Points on a hilly landscape, in no order, each with its height.
From any point a climber takes the steepest step (rise divided by distance) to one of its 2 nearest points. It stops when none of these is higher. Distance is the straight distance between rows; heights are no part of it.
K100 (h 2.87): [ 54  -5  43  10   5  42  51 -15 -19  -5  15  46 -15  35  46  60 -18 -53
 -26  22]
K201 (h 6.38): [-22 -71  10  69  36  12  16 -12  13  29 -34  51   5  32  72  -9 -28  66
 -17  33]
K577 (h 3.33): [  4  29   8 -18 -40  10  14  21 -18  14  25 -18  11 -24 -44  19   0   2
  55 -11]
K133 (h 6.52): [ 23  18 -25 -43 -90 -29 -31  38  88  32   6  53 -14  18 -45   9  24  28
  21 -28]
K964 (h 1.86): [ 61 -43  -1 -34  36  21  19 -21 -37  67 -20 -61 -11  47  68  26 -18 -55
 -53  -1]
K490 (h 1.89): [ 22  -1 -24 -32  14 -27 -16  12 -34  -6 -34 -96 -11  13  42 -19  34  26
 -63 -37]
K372 (h 2.80): [ 50  19 -63  -6  47 -41  -5 -76  -7 -17  43 -26  42  44 -79 -37  14 -13
 -46  25]
K118 (h 4.12): [  1 -25 -26 -15 -71 -33 -76  18   7  44  57 -35 -30  16  -8 -57 -41  49
  23 -44]
K957 (h 2.23): [ 86  70 -22 -20  31 -18 -24  27  21  -6  -9 -34  36  -3  45  -7 -22 -17
 -64 -36]
K210 (h 2.38): [-50  30 -91 -28  -4  21  12 -21 -23  -6 -30 -25 -32  76  39  37  39 -10
 -46 -39]
K500 (h 2.49): [-62  78  34  10 -41  59 -48  32 -10  42  34  14 -35 -11  -9  67  -4 -14
  64  31]
K217 (h 5.25): [  14   12  -17  -48 -100   50  -69   30   40   63   15   12   14   16
  -17   34    1   15   33  -24]
K421 (h 0.99): [ -5 -44   5 -20 -62  56   1 -36 -67 -15 -44  18  -8 -27  41  43  61 -15
  -5  19]
K440 (h 4.52): [-18  56  46  -9  51  57  -6  64   2 -24 -34  -3  40 -57  30  40   0 -19
  -8 -17]
K552 (h 2.81): [   4   40  -24  -20 -105   16  -53   37   71  -51  -69   70  -12  -22
   38   28   52   33  -24  -17]
K963 (h 3.10): [ 41 -18 -59 -60  68 -19  -2 -45 -20  -4  41 -61  10  45 -15 -29  42 -48
 -79 -10]
K787 (h 2.34): [ 59 -84  19  21 -58 -37  37 -17  32 -16 -36  18 -28  10 -15  -2 -24  61
 -18  44]
K507 (h 2.35): [ 18  27 -47 -57   3  -3  -2 -19   2 -57  42  26 -23  45  -9  -1  21  19
 -39 -54]
K312 (h 3.28): [-35  71 -17 -23  78   6 -49  25  -7 -46  66 -21 -34   1  -7 -60  -1   1
  -8 -37]
K47 (h 4.07): [ 39   3 -26   1   3 -24 -73 -44   4 -11  74   5 -30  11 -73 -89   4  39
  -9  87]
K942 (h 2.08): [ 59 -10 -21 -41 -14 -18 -18 -21 -22 -55 -14 -27 -48  29  41  15   9  17
 -87 -27]
K356 (h 3.67): [ 30  -9 -13 -97  51  41  13 -23 -54 -39   6 -44  28 -18  17   9  63 -31
 -20 -35]
K265 (h 2.66): [-46  19 -46 -36  64  26  39   7  -4 -47  22  -9 -28  78   8  35  35   3
 -72 -42]
K228 (h 1.18): [ 10 -16  45  54 -31 -13 -13  10 -52  54 -51 -38 -50 -32  94 -35 -59 -29
  13  32]
K382 (h 3.68): [-12 -29   9 103 -23 -65  43  48  37  32 -42  38   6 -11  26 -12 -48  -1
 -27  12]
K760 (h 5.37): [ 27 -12  -1   6 -55 -83 -13  71 107  55 -30  26 -22 -19 -73 -13  45  43
  57 -14]
K354 (h 3.90): [  8   4  -6  30 -59 -72  10   5  13   4 -94 -22 -11 -53  -8 -13  35  41
  12  28]
K258 (h 3.37): [-11  24  14  56  -7 -21 -13  -8 -10  53  14 -21 -43  10  13  21 -55 -13
  41  31]
K444 (h 3.84): [ 32  20  12  38   3   2  24  34  27  25 -68  24  64 -25  35  12 -13  31
 -60  18]
K890 (h 0.92): [ 28 -24  67  28   6 -30  33  10 -53   9 -29 -47  -2 -50  25 -55 -82 -31
  41  32]
K413 (h 1.68): [ 16 -64 -48  18  28 -23   3 -49 -38  73 -24 -44  -1  33  88 -19 -38 -36
   5   1]
K78 (h 1.71): [-21  12   1   2   4  26   0  39 -54 -12 -76 -79  -7 -28  54  19   4  39
 -66   9]
K663 (h 0.71): [ 38   3  66  43 -13 -71   2   9  21  55 -46 -37   6 -65  -7 -81 -46   8
  43  65]
K853 (h 1.46): [-37 -44  -5   7  -8   6  -2 -15 -67  31 -48 -62 -41  -6  87  15   1 -39
  -4  21]
K240 (h 4.59): [ 29  11   2 -45  30  55  58  45 -22 -18 -17 -33 104 -29 -23  37   8 -44
 -16 -60]
K321 (h 0.52): [ 26  31  50  61  -3 -67 -23  25  13  47   7 -53 -10 -18   1 -63 -84  34
 -17  20]
K182 (h 4.51): [ 14  -6 -44 -15 -34  20 -49 -12  39  71  26   2  67  15 -19 -13  -5  43
  45 -20]
K603 (h 2.67): [ 15  -9  23 -21  59  28  51 -16 -59 -21  33 -74  28  10 -74  -1 -17   4
 -18  -6]
K345 (h 1.17): [-31  61  59  -1 -27  58  32  18 -60 -25 -35  -3  -5 -54 -17  80  24 -72
   5  48]
K940 (h 2.12): [ -8 -11  54  27  -1   8  -2 -36  35  51  -1  59 -27 -16   4  33  10  35
  81  73]
K209 (h 4.58): [ 19 -14  30  18 -54 -62  17  48  59  24 -59  22   5 -63 -10 -30  31  -5
  62  15]
K965 (h 1.80): [ 38 -40  83  32 -20  42  31   8  18   3   9  93 -32 -20  17  41  -4  24
  14  63]
K154 (h 2.07): [-30  40  28 -20 -86  44 -64  36  30  11   1  30 -78  -3  -6  56  25  29
  25  28]
K583 (h 2.76): [-52  19   9 -16  16   7 -40  18  -1 -75  67 -29  -8 -47 -61 -60  13  16
  52 -39]
K868 (h 3.32): [   1  -52  -14   -6 -103  -42  -27  -16   21   -2    3  -13  -71   24
    8   -3  -16   40   11  -30]
K778 (h 1.69): [-19 -16  23 -21  94  -2  78   9  -4 -31  32 -21   0  26  40  24  -9 -93
 -27 -28]
K325 (h 1.24): [-27 -41  22  14 -95  48 -63  10 -45 -25 -80  29  -2 -19  50  41  57 -35
 -74  -3]
K633 (h 2.19): [ 22  -9  22  52  43 -43  -1 -24  51  53  35  27  35 -13  -9 -61 -39  16
  49  41]
K411 (h 1.50): [-51  13  20  21 -20  54 -29  50 -57 -31 -55 -27 -29 -13  53  59  53 -25
 -77   2]
K443 (h 1.96): [ 25 -54  23  43  85  -3  -9  -1   0  14  71  15  42  -7  -5 -76 -72  -7
  -4  28]
K438 (h 2.37): [  -6  -10  -11   -6 -110   -4  -82   30   78  -16  -49   78  -66   14
   -5   59   29   15  -17   28]
K435 (h 3.29): [ 33   6   8  -2 -28 -70 -24 -59  27 -30  67  23 -76  -5 -58 -45  17  45
  42  54]
K527 (h 1.74): [-31 -43  24  25  54  12  -8  19 -24  24  29 -11  21  -2  41 -36 -59 -23
   3 -30]
K601 (h 2.18): [-18  19 -72   5  71 -38 -14 -96   8  28 -22  31  29   6  33 -37   9 -19
  14  11]
K854 (h 5.05): [  1 -35 -34   1  -6 -37 -88 -41   3  36  44 -17 -29 -10 -17 -95  -4  38
  14  14]
K593 (h 3.45): [-15 -10 -27  22   4 -24 -16  25 -20  17  76 -58  38  11 -63 -60 -47 -44
  -4 -33]
K262 (h 3.98): [-29 -64   8   1 -29   9 -49  12  36  57  36 -13  33  10 -70 -57  -1  78
  66   0]
K359 (h 3.55): [-40 -49  14   9   2  19  -8  -6  26  22   2   0  75 -57 -53 -39 -33  26
  76 -11]
K897 (h 2.50): [ 70  68  17 -16  17  12   6  17   6 -17 -15  47   0   4  53  50  -2 -46
 -69   6]
K285 (h 3.17): [-75 -29  -1  19  62  35 -22 -27   3 -12  59   1  35 -10 -64 -37 -42  -9
  68 -19]
K248 (h 3.89): [-12 105  14 -45  59  45 -33  47  12 -31  46   0 -14 -23  14  31  -8  -7
  16 -44]
K645 (h 4.08): [-66  23 -22  52  -9 -30  14  32  -1  30  11 -22  14 -24  11  12 -59 -41
  68 -35]
K835 (h 4.10): [  6   5  29 -66  20  79  37  10 -73 -15 -18 -22  41   0  -5  73  37 -47
 -14 -13]
K447 (h 2.36): [-11  15  50 -25  31  24  15  17 -48 -80  63 -10 -37 -25 -47  -8   2   1
  24 -31]
K410 (h 2.41): [ -4 -68  26   5 -32 -31  49 -37  56  51  -6  43 -47   5 -62  29  25  30
  84  60]
K901 (h 3.03): [-46 -44 -39  -8  23  37 -21  15  -8   9  98  -8  43  41 -84 -63 -39  25
  18 -23]
K292 (h 2.73): [  45  -38   -4  -16 -101  -47  -18  -16   50   -7  -32   27  -76   56
  -25   44  -31   39    0   45]
K327 (h 2.85): [ 18  10  40   1  13  18  32  64 -52   2  57 -75 -16  14 -46  12 -54   1
 -13 -16]
K790 (h 2.75): [ -2  15  16  -4 -19 -65  34 -19  33   0  24  10 -26 -10 -98 -10  30  24
  87  56]
K397 (h 2.27): [-53  11 -60   6 -32  27 -22 -40   1 -26 -76  48 -26  37  66  43  48  -1
 -28  -7]
K266 (h 4.40): [-11 -46 -22  28  -6 -37   2   8  39 -83   4  79  15   4 -33 -83  29  52
 -22  -9]
K748 (h 2.96): [-21   0  16 -22 102  51  49 -11 -31 -42  40 -18  13  56 -39  37  25  16
 -29 -16]
K894 (h 1.93): [-25  15 -61 -34  57  20   4 -69  -3 -16   3  14  65  -5 -24 -23  44   6
  46 -29]
K988 (h 5.22): [-22 -49   2  41  17 -10  22   0  55  -5   6  81  16  24  -8 -22  -3  53
   8  -7]
K85 (h 4.04): [-49  52 -40  27  13 -36  15   4 -15  13  76 -37  -6  45 -63   8 -37 -25
  14 -41]
K866 (h 2.48): [  6  17 -43  27  12 -57 -15 -63  33  11  17  24  24  11 -50 -35   8  19
  11  34]
K364 (h 3.99): [-51  49 -20   7 -58   1  16  19  13   3 -19  27  22 -12 -19  59  25 -59
  47 -31]
K536 (h 3.91): [-18  31  56  14  42  50  62  35   8 -66  12  47  31 -35 -13  49  14   8
   4 -18]
K837 (h 2.88): [-38  46  31  25 -20  55 -21  48 -26  65   3 -49 -15  12 -11  63 -49  -5
   4  24]
K997 (h 4.35): [  4  -3 -29  85  39 -46  52   8  43 -17 -50  44  45  26  35   1 -31  31
 -59   5]
K655 (h 1.98): [ -1   1  62 -42 101   4  42  -9 -43 -76  57 -12 -30 -41  17 -17  -8 -71
   8 -19]
K789 (h 5.12): [ 49  29  12 -58  68  50 -18  34   4 -18  12  -1  84 -59  22   6   6 -21
  -6 -47]
K114 (h 0.90): [-52   8  45  14 -56  42   7 -25 -55   7 -76 -15 -35 -33  -6  53  58 -18
  -1  70]
K537 (h 1.72): [-70 -37 -46  -3  93  10 -38 -76 -18 -28  -6 -27  45 -31  -8 -72  24  34
  64   6]
K701 (h 1.48): [ 32  20  80  -2 -33  40  41 -15 -21 -16  -8  51  -5 -56   4  42  10 -29
  42  50]
K798 (h 3.36): [ 50 -29 -47 -48  47   3  25 -34 -17 -27  -7 -11  71  22  17  -9  50  -6
 -78 -46]
K728 (h 3.65): [-36  24 -46  -8 -36 -51 -16 -20  57 -62  14  75 -25  13 -17 -64  46  29
   5 -35]
K249 (h 3.34): [  1  21  13  -1  70  36  46 -31  -5 -37  29  49 -11  33  14  27   4  -7
   3  12]
K489 (h 2.03): [ 74  27 -22  -6   8 -35   9  -6 -23  59 -20 -62  40  16  33   4 -28 -56
 -47  -8]
K692 (h 1.47): [-23  -4 -35 -49  82  -8  54  26  49  -7   5 -43  -3  56  67  -6   3 -81
 -93 -64]
K189 (h 1.84): [ 98 -61 -10 -15 -15  11  59 -61 -65  49 -46 -13  54   6  22  18   9 -22
  -7  26]
K705 (h 2.05): [ 60 -81   8   6  -5 -23  57 -47 -51   1 -34  -7 -10  30  37   5 -31  23
 -30  47]
K992 (h 5.01): [-77  33 -20  33   0  -3  42  32   2  -9  39  22   3  39   3  48 -27 -40
  27 -53]
K575 (h 3.27): [ 20  46   0   4 -86   9 -31  48   6 -28 -84  -6  14 -58  15  28  50  40
 -31 -17]
K148 (h 2.82): [-41  42 -48  13 -52 -20 -13 -23  43 -27 -30 100 -61  27  37   5  26 -16
   6 -13]

Where does a climber stop that starts at each point below?
K778 -> K789
K537 -> K133
K663 -> K249
K438 -> K133
K372 -> K789
K114 -> K854

Call two points neighbours if one is among the 2 nearest of the other. Go from one point of each pair to the other, from neighbour to neighbour, staying as high as possible. Name the lowest point that can't be avoided.
K789 / K854 -> K189
K789 / K201 -> K397
K992 / K133 -> K901
